Points, in no order, along strands that fork, close into loops and pass close to each other.
Points whose rows are less than 106 apart are linked; no others are. Some points are linked to none.
z_272: [-13.2 -14.5 -25.0  -1.5   4.6  17.8  19.2   5.2 -21.8 -17.5  11.1 -10.4
  14.1  30.8  -6.8 -12.3  13.5  10.8  13.3  23.8  13.8  34.3   9.1 -28.5
  -5.3   9.2  14.0 -25.4  34.1 -23.3 -19.3 -49.8 -28.1 -12.1]
z_512: [-45.1  -6.0  -2.7 -19.9 -10.3   0.8  14.7  35.8  34.4   8.7 -28.9  19.7
  -1.2  35.3  -7.4 -12.9  39.4   8.8 -21.6  48.8  38.2  13.1   9.2  22.0
 -28.2 -10.1  31.3   4.7  13.7  16.9  30.3 -11.0  11.5 -41.6]
z_54: [ 41.8   3.9  34.6  33.1  -1.5  10.8  24.7  -1.3 -29.3  -2.7 -17.3 -38.0
 -27.3  10.2 -14.7  18.2 -22.5   5.6  -4.9 -50.8 -20.7 -39.7 -37.1  -0.6
  35.7   6.0 -22.1  15.1 -46.0  -5.2 -23.8  15.2  -9.9  51.2]
z_345: [ 24.5   7.8  32.0  19.9   3.8  -1.8   7.0 -27.5 -49.4  -7.7 -43.3 -35.6
 -25.4  21.5   3.7  39.7 -10.9 -19.7  19.4   3.8  -9.9  -5.2  -3.3   5.6
  12.8 -22.5  -2.3  11.8   0.6   5.1  -6.4  -0.8 -32.5 -12.0]
z_363: [-19.7 -23.8  -6.0  -2.9  44.1  13.2 -14.5   9.2  38.1   6.7  34.3  -8.4
  -3.3 -17.0 -19.7 -17.1 -11.3  41.5  24.9 -22.6 -21.1  18.3   4.9   1.2
  45.3 -35.9 -42.6   0.2 -23.8 -21.9  -5.1  -0.7  24.2  15.0]
z_456: [-34.6 -27.2 -30.3 -13.2 -25.7  15.1  -3.2   2.4  27.0  29.6 -58.9  28.6
  29.9 -17.7  -1.3 -33.2  40.8 -15.1 -42.0  11.4  50.9   0.7  -6.6   2.0
 -36.5  -6.5  24.6  -0.3   8.3  24.8  25.8 -13.4  36.1 -24.3]
z_597: [ 24.2   9.8  -1.9  -2.0  41.2  10.2  12.3  19.3 -13.4 -12.0  23.2  -6.9
  41.2  25.7 -29.8 -11.6  38.7  48.2  -9.7  -8.2  -0.1  22.2 -30.3 -10.2
   6.5  42.0  13.2  -3.2   4.2  -3.9 -17.7 -26.3 -14.0  15.2]
z_209: [  1.3 -34.5   5.7   1.9  24.4   1.2  12.6 -12.5  20.1  15.7   3.8  30.3
   9.9 -14.3 -17.4   0.7  13.1  39.1  -6.3   8.0  31.7  -5.2 -10.2 -13.5
 -13.8   6.9 -16.4  27.1 -27.2  26.7  16.6  10.1  31.1  -3.8]
z_621: [-21.8 -35.2 -27.8 -14.4  -3.3  29.0  -7.6 -14.2  13.2  29.9 -26.1  17.4
  36.1 -26.4   6.7 -15.1  27.7  -6.6 -23.8  -2.0  22.0  13.1  12.9 -16.8
  -9.9   4.8   9.5 -10.4  13.9   8.8   0.9 -42.0  15.1 -25.0]
z_643: [ 10.1  54.8  -2.6  -4.5 -45.1 -49.3  18.2 -10.1 -33.6 -30.5  33.5  -0.6
 -18.7  10.8   7.4  -4.9   1.6 -35.7  -3.6  13.5   7.7 -17.7 -12.2 -12.7
 -42.3  11.7  15.0   1.4  22.8   5.0  18.9  12.2 -16.3  -5.5]
z_392: [ 21.8  40.2  -3.7   8.5 -18.6 -61.2  -2.6 -21.1 -52.9 -19.7  42.9 -13.1
 -28.7  -5.3  -2.9  -4.5   5.0 -11.9  18.1  18.2  29.4 -11.7  -6.1 -40.3
 -34.7 -22.7   1.4  13.8  -0.6   0.7  25.7  26.2 -20.4   7.7]
z_988: [-16.9  10.9 -19.5  -1.6 -18.0  -9.2 -30.8 -27.1 -15.4  43.8 -30.8   5.5
 -11.9  -6.9   6.3  25.6  30.4 -25.7  10.6  13.2  16.7  -0.3  30.9   6.5
 -13.1 -11.4  18.0  20.6  16.3  15.8  16.4 -24.0  -4.0 -18.9]
z_121: [ 47.1   1.8  41.1  38.2  17.0  -9.6  18.0   7.1  -6.5 -20.3   6.8 -36.6
   2.0  -8.1 -14.0   4.6 -24.4  19.6 -10.0 -38.0 -19.0  -1.8 -36.9  -3.7
  25.4  18.7 -33.0   6.1 -56.7 -13.8 -15.1  44.9 -13.7  53.7]
z_274: [  1.9 -14.7  -7.6  -3.1 -13.6   6.6 -19.0   7.3  29.6  16.7  -8.4  26.3
  29.0 -46.5  31.4  -2.0 -17.0 -44.4 -35.8   3.2 -18.5 -16.0  22.1   0.0
   0.5  22.3   4.5 -23.4  -5.2   2.5 -13.5  13.6   6.2  -2.8]
z_98: [ 18.9  -6.5  -2.0   9.8  25.1 -13.9   9.5  -8.0   8.8 -13.8  40.9  11.4
  16.8 -29.6   4.1 -10.0  -9.4   8.3  -4.9   4.9 -18.6  -6.9  -4.5 -46.4
  -5.6  37.6 -21.2 -14.8 -26.7  -4.8 -19.6  22.6 -11.1  14.3]
z_967: [ 25.9  36.5   6.6   8.8   4.8 -36.8 -15.4  11.9 -17.6  -0.4  16.1 -26.0
   9.4  22.4 -16.2   7.2  35.4   6.0   1.0  20.9   4.5  31.3  -4.3  -2.7
  -7.8  11.0  21.9  18.6  -2.5   7.1  11.6   4.1 -28.1  13.1]
z_977: [ -5.8   1.5 -31.5 -12.9 -25.3 -15.0 -33.9   5.5  36.7  26.5  -2.3  19.2
  24.2 -43.2  19.9 -23.6  16.9 -36.3 -44.5   4.9  -1.4  -0.8  14.1 -11.7
 -19.6  23.1  11.1  -6.0  -3.9  10.7   4.9  11.8  13.3   1.2]
z_573: [-15.9  -3.6  13.9 -20.8   0.8  25.5   2.4  39.3  58.6  23.4  -1.7  24.3
   8.7  13.9   0.0  -2.9  -4.4  -8.7 -23.2  -2.8 -28.2  -6.4  10.0  56.4
  21.6  -1.4   7.3 -24.0  31.4  -1.3   0.4 -15.8  11.5 -26.8]
z_936: [  3.5   7.2  19.4   0.4 -21.8  -9.4 -20.3  32.9  19.7 -19.3  13.3  -9.6
  33.8 -13.7  15.3 -31.1 -17.2 -25.4 -27.5 -19.7  -3.9  41.7  -8.2  32.7
  -4.6   4.7   9.5   6.6  -7.6  -3.9  -5.1  20.4  15.4   3.9]
z_196: [ 29.4   3.5   3.6  15.3  47.7  -9.7   8.1  20.5  19.4  11.3  21.0   1.1
  36.3  11.6 -19.2   9.4  43.8  35.1 -21.4  22.0 -11.4  25.5 -11.3 -23.8
   2.9  56.6   0.7  -5.2 -16.2   1.1   0.1  -1.2 -27.5   9.8]
z_777: [ -8.5  -3.9 -14.9  -4.0   5.5  14.0 -16.4  12.5  23.2 -15.6  39.6 -18.8
   7.0 -14.6  -2.1 -31.4 -26.1  24.8  10.9 -49.9 -21.5   1.9  -3.7  11.3
  27.8   0.7 -20.9  -3.3  -6.0 -26.3 -24.7   0.4  13.9  34.6]
z_906: [ -1.2 -18.3  11.9  -2.8  22.7   8.7   8.8 -27.3  21.3  22.2  14.1  39.1
 -25.7 -36.0   3.7  26.0 -17.4   5.7   7.7  -6.8 -31.6 -59.4  -0.5 -19.2
  20.2   4.9 -39.7  -3.0 -20.3  10.7  -8.7  29.7   9.3   7.0]
z_646: [-17.3 -11.8 -30.8 -23.1   3.4  17.9  16.4 -35.6   4.9   9.8  17.9  36.3
 -26.2  -8.1 -14.9 -10.2   9.4  39.4  18.2 -14.2  14.0 -50.1  11.4 -25.8
 -13.3  12.5 -15.7  -4.1  14.0  18.5  -7.5 -16.5  17.3  11.7]
z_567: [  6.5 -10.7 -19.8  -8.0  11.7  40.4 -38.8 -32.4  -8.1  54.8 -33.6 -23.8
 -10.6   4.0 -14.2  28.6  17.1  -3.8  13.9 -31.3 -24.1  -6.9  19.7  25.1
  28.3  -0.5  13.7  10.0  18.7   1.9 -11.4 -23.0   2.9  23.9]
z_744: [-35.4 -16.4  19.5  -7.2  11.0   0.9 -13.7  30.3  29.7  20.7 -24.7  18.6
  -4.6  17.6   2.9  19.3  24.1   1.6  -1.8  55.6  13.0  24.1  23.1  28.2
   6.7 -36.0  12.1  -6.5   1.7  -2.0  33.9 -12.6   2.7 -48.7]
z_858: [-17.2  18.2  11.5  -4.1 -14.0 -15.0  32.9   4.2 -19.2  -9.6 -12.6  18.1
 -29.5  46.5   5.1  21.2  11.7  -3.6  14.7  54.7  27.2  -7.5   8.4  -0.5
 -25.0  -7.6  18.0   3.9  19.1   5.3  20.3  -6.1 -16.2 -47.0]
z_484: [-27.8 -11.3 -32.2   0.7  -2.1  -2.2 -38.0 -30.3 -11.4  55.3 -50.4   1.1
 -19.0  -4.4   0.9  30.4  34.5  -0.8  19.7  29.6  47.4  18.8  46.2   3.7
  -7.3 -36.3  21.9  24.2   9.1  11.8  33.3 -29.2   8.6 -22.3]
z_642: [ 13.8 -12.6  -6.9  -5.6  11.0  25.0  41.2 -21.5 -51.5 -38.2   6.4   4.8
   0.3  17.0  -1.3  -2.7  -8.9   6.3  11.9  -0.7   7.9  -9.7 -19.2 -34.4
 -13.2  11.1   1.5 -24.0  34.7  -9.4 -21.4 -42.4 -15.6 -13.9]
z_796: [-10.5 -23.5 -24.6 -12.0   3.1  23.5  37.7 -41.8 -23.5 -28.4  21.5  29.2
  -4.3 -10.1   4.8  -9.1 -15.2   4.9  17.0  -9.1   0.7 -39.2   1.9 -47.6
 -14.6  20.8 -10.4 -27.9  25.2  -0.5 -25.0 -27.8  -0.6 -12.3]
z_71: [  3.3 -11.1  -1.2   0.3  -3.1  17.3 -34.9  13.8  19.4  -4.5  18.2  -8.1
  33.3 -34.3   3.4 -33.8 -28.2  -4.4 -13.1 -55.1 -10.5  28.2  -7.9  24.7
  14.6   0.8  -5.7   6.6 -14.6 -11.9 -16.9   5.4  33.0  23.0]
z_917: [  7.8  -4.0 -15.9   7.2  22.5  -2.9 -11.4  -3.7   6.2 -30.6  46.2 -20.0
   6.9 -27.3   3.0 -31.6 -22.6  20.1  17.5 -24.7 -20.6   8.6  -1.0 -42.1
  12.0   7.0 -24.9   0.5 -20.9 -20.3 -29.5   9.8   2.0  38.2]
z_918: [ -3.0  17.0  40.4   2.9   3.0 -17.4  41.8  17.2 -18.3 -35.3  -0.7 -12.2
 -18.7  55.4  -5.4  -2.9  -2.0  14.7   9.2  39.6  11.3  19.4 -22.9  17.3
 -17.0 -16.4  -0.2   1.9  10.3   3.1  18.6   3.3 -19.7 -43.4]
z_297: [-17.3  -0.7 -21.2  -6.5 -17.7 -14.6  39.5 -10.0  -9.8  -6.1   0.6  27.5
  -2.5  17.5  10.8   6.6   6.4 -23.4  -3.4  33.8  18.1 -29.8   7.6 -25.8
 -31.0  21.2  22.6 -20.0  19.6   6.6   2.3 -10.8 -15.3 -33.8]
z_590: [ 12.3  41.2  17.0  -6.0 -42.6 -14.0  26.2   1.3 -11.9 -32.9  15.4  -1.9
 -20.1  16.5  15.1   2.3 -40.3 -21.8  -0.8 -20.6 -27.6 -43.1  -8.3  23.3
  -3.5  20.4   1.8  -4.2  16.2   8.1  -6.2  33.4  -4.1  23.3]
z_924: [ -3.7   8.3  17.2   7.8 -24.4  -7.2  -2.8  -2.5 -21.3 -38.2  12.6 -10.7
   1.4 -13.5  15.7 -26.2 -30.3 -30.8   1.0  -5.0  -0.4  29.9  -6.7   3.5
 -16.6 -18.6  -3.5   4.9   1.6  -5.8 -11.5   6.4   3.3 -17.0]
z_136: [-19.5  -1.3  -6.6  -1.3  32.1   3.4 -19.5  36.7  39.9  -2.4  17.8 -19.6
 -18.9  10.6 -10.3   3.0 -19.9  15.3  27.8   5.5 -32.4  19.7  26.9   6.1
  46.5 -47.4 -23.1 -21.2  -7.9 -37.3  -5.9   7.1  -9.6  16.0]
z_970: [ 18.2  41.4  19.9  -2.0  -6.6 -15.2   9.5  24.6 -24.9 -24.7  42.5 -13.1
  21.7  27.9 -24.5 -20.6  30.8  17.2 -24.8 -21.3  23.9  32.4 -58.9  27.5
 -24.3  17.2  16.7  21.5   3.7   3.6  15.7   0.8  20.5   9.2]
z_108: [-48.2 -30.5 -11.5   0.0  -2.5   7.1 -33.3   2.2  12.3  34.6 -45.9  17.9
 -16.8 -12.3   9.1  11.8  11.0   5.9  17.7  42.9  40.5  20.8  36.2  10.0
  -0.3 -61.4  18.9   4.3  -5.7   2.5  49.0 -26.6  19.7 -44.2]
z_546: [  1.1  -5.5  12.9   8.5  23.1   2.8 -11.4   5.4   6.1  -9.0 -10.4 -36.1
 -21.8   7.0   0.7   5.0 -32.0   0.3  30.6  -0.1 -23.6  19.9  13.8  -1.6
  34.1 -33.9 -19.1  -7.8 -16.5 -25.9 -25.1   6.7 -19.3  11.0]
z_691: [ -3.1 -12.3  37.0   1.3  19.1  30.3  25.0  34.1  44.3   1.6  -2.0  10.2
  -5.0  28.8  -9.2  18.6 -28.0   9.7  -1.5 -10.3 -43.5 -17.0  -7.8  57.8
  40.9  -0.7  -8.3 -24.6  14.8 -15.1 -11.7  16.8   2.2 -10.4]
z_688: [-43.8 -11.2   9.9  -7.9   4.8  28.6   2.9  18.6  -4.9 -27.0  12.8 -13.9
 -17.0  28.3  -5.6 -26.9 -17.2  18.0  30.6 -10.1  -9.2  31.6   0.1  21.8
  18.5 -37.0 -11.9  -4.6  23.2 -21.2 -12.7 -28.7  11.7 -26.8]
z_733: [-37.2 -10.6  19.3   0.0   7.2  19.4  -3.3  31.9  10.6 -10.6 -10.6  -0.7
 -23.2  27.5   8.4   4.9 -11.3  -1.8  20.0  30.6 -11.3  28.8  22.2  29.9
  15.9 -56.7   3.0 -16.4  12.3 -20.8   9.3 -17.7  -5.5 -50.1]
z_460: [ 39.3 -29.1  26.3  19.3  15.6  25.1 -12.8 -13.7 -12.7   1.2 -30.0 -29.2
  31.5 -27.0  15.0  17.7 -32.9  -9.2  -0.6 -36.4 -15.3   6.9  -3.4  11.1
  35.7   9.5  -6.1  -0.1 -20.5  -8.5 -33.3   0.6  -7.3  31.0]
z_90: [ 47.2  -0.8   2.0  19.2  -9.1 -13.2 -18.1   2.4 -12.3 -10.6 -28.2 -33.3
  35.9 -25.0  23.4  21.8 -18.7  -9.4  -5.1 -23.2 -10.6   4.6   2.3   2.4
  14.1  27.5  -9.1   0.4 -28.2  -3.6 -13.1  20.4 -38.9  61.4]
z_284: [  5.8  11.1 -33.0   2.7  19.1  -3.6 -27.7 -33.6 -48.0  10.2  -6.9 -29.3
 -12.3  10.9 -17.1  14.9  24.5  15.1  37.1  -8.4  19.5  20.4   7.0 -23.7
  -0.1 -25.1   5.1  36.5   3.4  -2.2   4.1 -24.0   1.6  23.1]
z_377: [ 37.0  -5.0  44.4  25.3  13.8 -13.9   9.5  -2.2 -29.8 -32.7 -37.8 -53.3
  -6.1   4.7   7.1   6.9 -41.9  -7.4  19.5   1.7 -13.1  23.9  -8.4  -5.3
  24.0 -21.6 -12.2  -6.6 -21.9  -9.2 -12.3   6.7 -33.1   5.1]
z_194: [-21.3 -10.4   9.8  -9.0  -1.3   1.8   7.7 -15.7  22.7  24.2  -0.5  50.6
 -40.7 -21.7   8.3  28.1 -11.0  -1.9   6.6   9.1 -16.6 -64.0   6.8   8.7
   4.4 -14.6 -22.7   5.1  -8.2  24.1  21.1  29.4  25.1 -16.3]
z_925: [-27.0  -6.7 -57.3 -14.9 -16.6 -11.1 -41.9  15.4  52.2  64.5 -12.1  21.8
  31.4 -46.6  15.2 -20.0  39.2 -26.0 -36.3  15.6   4.8  -5.7  23.4 -17.8
  -7.5  -0.3   8.6 -16.9   0.1   8.4  21.6  -5.9  14.9  -6.4]
z_863: [ 26.1  12.7  -2.8  -3.4   5.2 -17.2  -7.7   5.1  -8.8  -9.7  41.1  15.6
  31.4 -11.3 -18.1 -28.7  27.1  21.5 -36.6 -15.2  29.9  23.0 -41.6  -6.0
 -41.3  17.1   0.2  31.6 -23.3  11.4  29.2  20.6  40.0  12.3]
z_224: [  0.2  19.7  21.9  14.2 -16.6 -17.1 -28.4 -17.3 -29.3  17.3 -40.6 -29.5
 -37.2   3.0  11.5  38.1 -10.7 -38.6  26.9   5.7 -12.5   2.2  18.8  18.0
  15.4 -40.8   8.8  26.4  -4.5   8.0   5.9  16.6 -17.2  -2.6]
z_556: [  1.4   0.9  26.0  -0.2   6.4  -7.5   5.9   0.4  19.9  -1.5  18.5  11.0
  -2.2   0.3  -1.3   2.0   4.6   8.4 -18.2  -5.3  -9.9  -3.9 -23.5  18.8
  -6.2   7.6 -17.4  24.9 -27.1  15.0  14.1  36.6  20.7  -7.8]
z_59: [ 24.7 -16.7   3.5   6.3  -8.0  14.4  15.8  -2.3  13.0   9.7 -26.0  17.9
  35.2 -20.1  34.7  23.8 -31.4 -40.8 -31.7   8.8 -25.9 -29.1  14.1   0.1
   6.3  55.0  11.9 -37.9  10.5   1.7 -32.8   7.7 -21.7  -0.2]
z_480: [ 20.8  65.9  15.0   1.1 -41.5 -40.5  11.3  -2.5 -33.6 -14.8   7.8 -18.8
 -27.6  33.8  -4.1  13.7   0.9 -27.0  -0.9   0.9  -5.2 -25.4 -14.8  14.2
 -14.5  11.0  20.0   4.2  27.2  16.1  14.9  18.6 -26.9  13.2]
z_389: [ 17.3  -0.8  33.9   7.7 -18.6  -2.1  13.8   0.8 -27.5 -49.4 -14.0 -27.5
   0.2   2.3  22.2  -8.7 -49.3 -21.0  10.2 -11.3  -7.1  16.8  -9.8  15.3
   0.3  -5.5  -3.7 -19.8   3.7 -10.2 -23.3   1.6 -15.0 -15.5]
z_618: [ -1.0 -10.1 -15.2   4.7  53.7  -4.0   1.2  36.2  57.4  26.2  17.8   0.8
  26.6  10.7 -12.1   1.8  36.7  32.7  -2.8  41.3 -16.2  31.4  16.2 -14.8
  18.9  34.5  -1.4 -14.9  -9.9 -11.0  -1.1  -2.9 -28.7   1.9]
z_69: [-22.8  14.0   7.1   8.2 -32.2 -17.0 -34.2  -6.5 -30.1  -7.2 -10.9 -11.2
 -20.3 -17.7  28.7   1.8 -23.2 -40.1  16.6   5.2   2.9  27.1  16.3  14.6
 -10.1 -54.2  11.2  15.0   2.3   2.5   8.2  -0.8   4.5 -27.7]
z_525: [-12.4  -3.0 -18.5 -21.2 -25.2   5.6  -9.8 -29.6 -25.5  14.4 -12.9  28.6
  -3.6 -17.9 -16.3 -13.1   9.0   6.0   0.5 -36.0  43.7 -11.1 -13.3  14.0
 -34.3 -14.0   6.6  40.2  10.6  26.9  24.7  -3.7  59.6  -7.1]
z_89: [ 23.8  -5.5  -7.1   2.7   2.4  37.1 -22.5 -15.1 -13.6  11.3 -18.3 -39.9
   5.1  -2.2  -3.7  10.3  -6.6   5.5  11.9 -59.6 -18.9  -4.4  -4.8  24.0
  35.8  10.7   6.1   8.8   1.2 -13.2 -29.6 -19.0   1.7  44.2]
z_303: [-23.4  -6.9 -33.0  -2.5   2.4   8.1  10.6  18.2  18.4  15.6  -6.5  -4.1
  13.4  35.6  10.7   2.4  18.7  -6.1   4.9  36.8  -8.4  23.9  32.4 -12.7
   9.1  22.0  22.8 -44.7  38.0 -17.9 -17.9 -34.5 -46.1 -29.3]
z_426: [-38.5 -18.0 -18.7 -13.3 -18.9   7.2  17.8  18.4  26.3   0.9 -39.0  23.3
  28.7  20.2  -2.3 -35.5  46.1 -13.9 -44.3  29.4  56.8  11.9 -15.2   5.4
 -38.2   9.3  35.3   7.1  15.9  13.5  23.6 -11.5  19.2 -28.7]
z_710: [-31.8  -6.2 -14.4  -7.1 -25.3 -13.0  22.6   0.3   5.6  -6.5   7.0  35.1
  -4.7 -10.0  31.3  -0.9  -9.5 -36.0 -20.2  37.0  -7.2 -24.8  14.3 -24.2
 -23.8   3.4   0.1 -37.6   4.5   1.1   2.8   5.9 -11.3 -42.1]
z_679: [-25.9 -11.6 -18.7  -4.9  19.4  10.9  -6.1  55.9  56.9  11.6  15.9  -4.5
  27.4  16.2  -2.8 -13.9  13.8  11.1  -9.4  31.1 -19.8  42.8  32.5   8.9
  23.5  10.8  13.1 -34.2  19.2 -24.8  -5.9 -21.2 -24.6 -14.9]
z_899: [ 37.4  -2.2  13.3  10.2  11.2  26.2  20.0 -13.2 -23.5   7.3 -32.8 -34.2
 -39.0   6.1 -12.8  42.0 -21.7   2.9  14.7 -28.6 -33.2 -37.3 -15.2 -15.5
  39.9   5.8 -21.3   6.4 -25.6  -5.9 -32.2   7.2 -22.0  45.0]
z_521: [ -3.6 -37.8  -4.5   6.2  33.6   5.5  15.5 -15.3   3.2 -14.3  19.5  16.3
  -8.4  12.0 -23.5 -15.1   6.5  63.1  29.1  22.8  41.2   8.1  10.1 -37.9
  -7.2 -11.5 -11.6  14.0 -19.4   4.0   3.0 -12.2   8.1   4.6]
z_547: [-32.8  -4.1   6.8  -9.1 -22.9 -14.2   3.3 -17.9  -7.9 -16.6   5.5  37.8
 -33.2 -22.2  24.9   6.2 -16.6 -16.6  -0.6  18.0   2.5 -37.1  10.9  -5.2
 -24.4 -26.8 -13.6   1.9  -7.1  13.2  13.6  15.5  19.3 -36.2]
z_834: [ 17.4  13.7  38.4   1.7   3.8  -8.5  37.0  17.5 -12.5 -30.6   6.3   0.2
  13.3  41.9 -14.8  -7.2  20.0  18.3 -18.4  25.3  21.8  23.1 -35.1  19.7
 -27.4  10.8  13.1  16.9   1.3   6.0  23.3   0.0   4.5 -28.8]
z_633: [ 38.0  28.8  -2.2   9.0 -17.9 -15.3 -17.4   6.5 -22.7 -27.4  14.2 -33.0
  21.3  -8.3   7.1  -8.2 -11.9   2.2  -6.8 -40.0  -7.5   3.3 -11.5   0.1
   3.3  29.4   5.2  -2.5  -8.3  -7.5 -16.1  12.2 -17.1  60.4]
z_304: [ 25.7  -5.8  -1.4   3.3  28.1  18.9  22.0 -29.6   2.3  12.0   6.6  13.9
 -27.9 -13.8  -7.0  32.3 -15.7   6.1  10.2 -21.1 -40.3 -54.9  -9.2 -30.0
  26.6  23.2 -30.3  -2.3 -22.6   5.7 -29.2  20.9 -15.2  37.1]
z_420: [-25.9  -1.7 -45.9 -10.4 -17.9  -1.4 -59.0  14.5  42.1  66.2 -20.7  19.6
  13.0 -38.1  13.4   7.9  17.6 -34.5 -17.9  19.0  -8.9  -8.0  48.4  -7.6
  12.5 -23.9  16.7 -37.0  11.9  -3.6  24.5 -17.3   1.4 -11.7]
z_350: [ 13.4  28.5   3.8  15.5   2.5 -48.0 -10.3 -13.9 -42.8 -23.8  45.1 -26.7
 -24.5   4.0 -17.6  -8.2   3.9  22.1  27.3 -12.4  20.8  11.0 -23.6 -24.1
 -15.9 -38.7 -20.9  43.4 -28.4  -6.9  24.2  24.3  14.7  22.1]
z_235: [ 33.3  -0.1  35.0  28.0  29.5 -13.9  17.6  -2.0  28.5 -13.5  21.4  -5.4
  -0.4 -23.4  -2.2  10.3 -24.8  11.1   0.3   4.6 -32.6  -1.0 -11.6 -17.6
  18.1  28.6 -43.0  -8.2 -53.8  -9.4 -12.9  54.5 -18.8  34.5]
z_815: [-17.0  11.7  -7.5 -18.9 -17.2  30.9   4.4   2.7  -7.6 -15.7   1.3  -9.9
  -3.7  17.5  -1.4 -19.9 -16.6  -9.4  13.4 -30.8 -10.1   5.5  -4.0  22.8
   7.1   4.4   9.1 -11.4  46.1 -10.8 -18.5 -33.1   7.3  -3.8]
z_180: [-13.6  18.4   9.8 -15.3  -3.2  -5.7   1.8  21.2  32.3  12.7  10.3   9.4
  -1.9  22.2  -4.0  -5.3  18.9   6.6  -8.6  -0.6 -13.4  -4.9  -4.6  31.9
   4.7   9.1   5.1  11.3  13.4  10.7   8.5   9.6  14.3 -17.5]
z_53: [  6.3  -0.1  -4.2 -10.3 -14.8  -9.0  -4.6  -7.5  -5.1  -0.2   5.6  29.7
  24.9 -17.0 -12.1 -30.5  22.8   5.9 -37.7 -23.1  37.9   4.7 -40.9   8.6
 -42.2   6.1   2.2  40.0  -5.0  23.4  26.1  13.9  66.1  -0.1]
z_177: [ 39.3  16.0  20.9   1.2 -35.3  -4.2  18.7   4.6   1.6 -16.2 -12.2   5.1
  24.3  -2.5  26.5  17.9 -36.3 -29.0 -18.9  -8.7 -24.8 -33.2  -7.6  21.5
   0.9  51.2   5.8 -16.1   9.7   9.9 -12.1  27.1 -25.9  21.6]
z_654: [ 20.5  -7.5   3.2   9.8  31.3 -17.0  17.3 -18.6 -44.5 -24.7  30.2  -0.2
 -18.2  10.2 -32.2   3.3   8.4  56.7  33.3   4.5  41.2  -9.5 -20.1 -34.4
 -17.0 -20.1  -7.0  26.3 -24.3  -1.2  10.1   7.1   6.8  26.8]
z_769: [-19.0   3.0 -38.7 -23.5 -21.6  16.0   4.0 -39.9 -15.9  14.6   8.0  33.7
 -23.5 -16.8 -21.3 -19.8  13.2  20.9  16.1 -32.2  34.9 -35.5   4.3 -15.4
 -31.0   0.9   1.6  13.3  29.3  22.2   8.8 -22.3  44.0   9.3]
z_207: [ -4.9   3.3 -24.8  -9.8 -11.7  24.7 -34.8 -26.5  -7.1  41.0 -36.6  -2.9
  -9.8  -7.5   5.3  25.1  12.0 -36.2   5.6  -9.9 -10.3 -11.1  37.3  23.3
  11.8   0.7  20.5  -6.7  28.9  -0.7 -12.3 -23.4  -3.9   2.6]

A piece is all that can be reached along the links. How many separate loops has the piece of each point below (a circle has one, a figure eight two, a Y none), and how many tips (points with one link)?
z_834 | loops 2, tips 1
z_925 | loops 0, tips 2
z_89 | loops 0, tips 3

How many points has the smallest loop of links through each point below? Write - if it is on no loop.
z_69 | 6
z_363 | 9
z_512 | -
z_98 | -
